Each row is a point on a tangle of strands that fork and nearly touch. The rows are in no order.
Two points are linked if the straight distance between their rows is under 18.6.
mes: -5,-24,18,4,-10,-14,-10,1,12,13,4
Kotud: -19,-5,-5,3,1,2,-2,-12,18,9,0
tef: -5,3,0,-4,11,24,14,-17,2,-1,10
Sonul: 47,17,-1,-15,-5,2,8,14,-14,-21,1
mas: -4,-22,17,4,-9,-8,-6,-4,13,12,8
gulo: -6,7,-11,17,-12,-12,-21,-11,21,14,-3
zoni: -25,-9,-7,-3,3,6,0,-18,26,9,0
mos: 12,-5,16,5,-5,-10,-1,14,-12,8,0
vimuz: -3,15,-15,8,-1,-4,-7,0,-1,-1,-8
gikip: 0,14,-12,15,-8,-15,-16,3,1,8,-10
Notik: 11,-17,23,8,-15,-12,-9,0,8,17,11
fusa: 5,-9,14,0,-1,-13,-1,19,-17,2,-4
napev: -8,14,-18,-3,9,17,5,-13,3,-9,-1
gigar: -10,8,-13,-7,12,19,11,-10,-1,-12,0
kogi: -9,-22,18,-1,-1,-13,-2,11,-3,8,-2
Ponuk: -15,-1,-8,-7,8,-4,2,10,-7,-10,-13
Fas: -3,-3,-6,-16,13,9,11,7,-12,-24,-3
Boz: 2,-12,13,7,-10,2,-3,-15,18,14,15
merol: -2,16,-18,4,1,-3,-5,3,-5,-8,-10
tek: -13,-11,-2,4,-9,4,-7,-24,32,11,9
Dav: 34,14,-6,-12,0,4,6,11,-15,-23,2
balo: 22,-8,27,8,-13,-15,-7,10,-4,20,6
Furu: 15,2,5,-10,5,8,12,10,-18,-14,4
vez: -21,-12,1,-8,9,-1,6,6,0,-1,-8
letem: -2,3,-1,8,-3,-5,-6,-1,1,7,-2
Riv: 26,5,11,-10,2,10,15,9,-19,-9,8
Neri: -7,-11,6,6,-7,3,-4,-18,23,13,12
rafum: 25,10,-8,-12,2,2,5,12,-16,-25,-1
levol: -11,-24,16,3,-6,-20,-12,8,6,11,-4
Sulo: 0,-10,14,3,0,0,4,-1,-1,9,8
tadig: 18,23,-7,15,-11,-12,-14,6,-6,9,-6
lus: 18,5,10,2,-5,-9,-1,16,-16,3,-2
Soti: -9,1,-12,-10,8,-1,4,11,-10,-18,-11
Nage: -6,15,-15,3,5,13,2,-14,5,-1,1
Danif: -17,-3,-10,-15,15,12,13,1,-4,-16,-7
kiluv: -9,8,-12,12,-6,-15,-16,2,6,7,-12
dugub: -10,-1,-12,-16,12,6,8,8,-9,-22,-8
Kalep: 17,18,-5,8,-7,-7,-6,8,-11,2,-4
rit: -1,12,-21,-8,9,6,3,2,-6,-23,-8
nesu: -3,-14,14,1,-1,-15,-4,16,-11,5,-5
dugu: 4,-4,2,-13,10,8,14,9,-17,-19,2
bini: -4,17,-22,-1,5,2,-3,1,-4,-15,-10
Fadag: 10,22,-12,17,-10,-16,-18,6,-3,7,-11
sodiz: 12,5,8,-5,7,21,16,-8,-9,-2,13
rada: -13,4,-13,14,-9,-17,-21,-5,17,11,-11
Loz: 6,11,-17,-10,8,8,5,3,-9,-25,-4
vure: 3,-1,6,7,-3,-2,0,-2,0,9,4
gatet: 12,8,-11,-12,7,7,7,7,-13,-26,-1
sonod: -11,2,-3,-3,10,19,11,-17,5,1,7
doz: -21,1,-9,-4,10,16,8,-17,13,2,0
ras: 11,-19,22,8,-21,-11,-13,-6,17,16,14
duv: -1,11,-8,9,-2,-2,-5,-3,1,4,-3
lese: -11,-15,12,0,3,2,5,-5,7,8,7
muram: 3,6,1,-6,10,26,16,-15,-4,-4,12
zelu: 22,-1,21,6,-10,-12,-3,14,-11,15,3
zif: 19,13,2,4,-6,-7,-3,12,-13,2,-3
debis: -18,-15,6,-3,6,2,6,-2,5,5,0
disad: -27,0,-12,-4,9,11,4,-16,19,4,-4
zim: -17,0,-9,-9,13,13,11,-4,-1,-9,-3
Rof: -17,-6,-2,-3,6,-3,1,5,-1,-1,-8
Vaf: 4,-13,17,6,-8,-1,-2,-9,12,15,14
veke: -7,-4,2,7,-2,2,-2,-12,13,10,6
muko: 14,-10,22,8,-11,-10,-4,3,1,18,9

A fork is a point with three links, a tip a point with one. Leave the first point through the second and follow the links. Name the first fork or tip that comes.
ras, Notik => mos
doz, disad => Neri
debis, vez => dugub
bini, rit => Sonul
gikip, kiluv => gulo
zelu, balo => ras
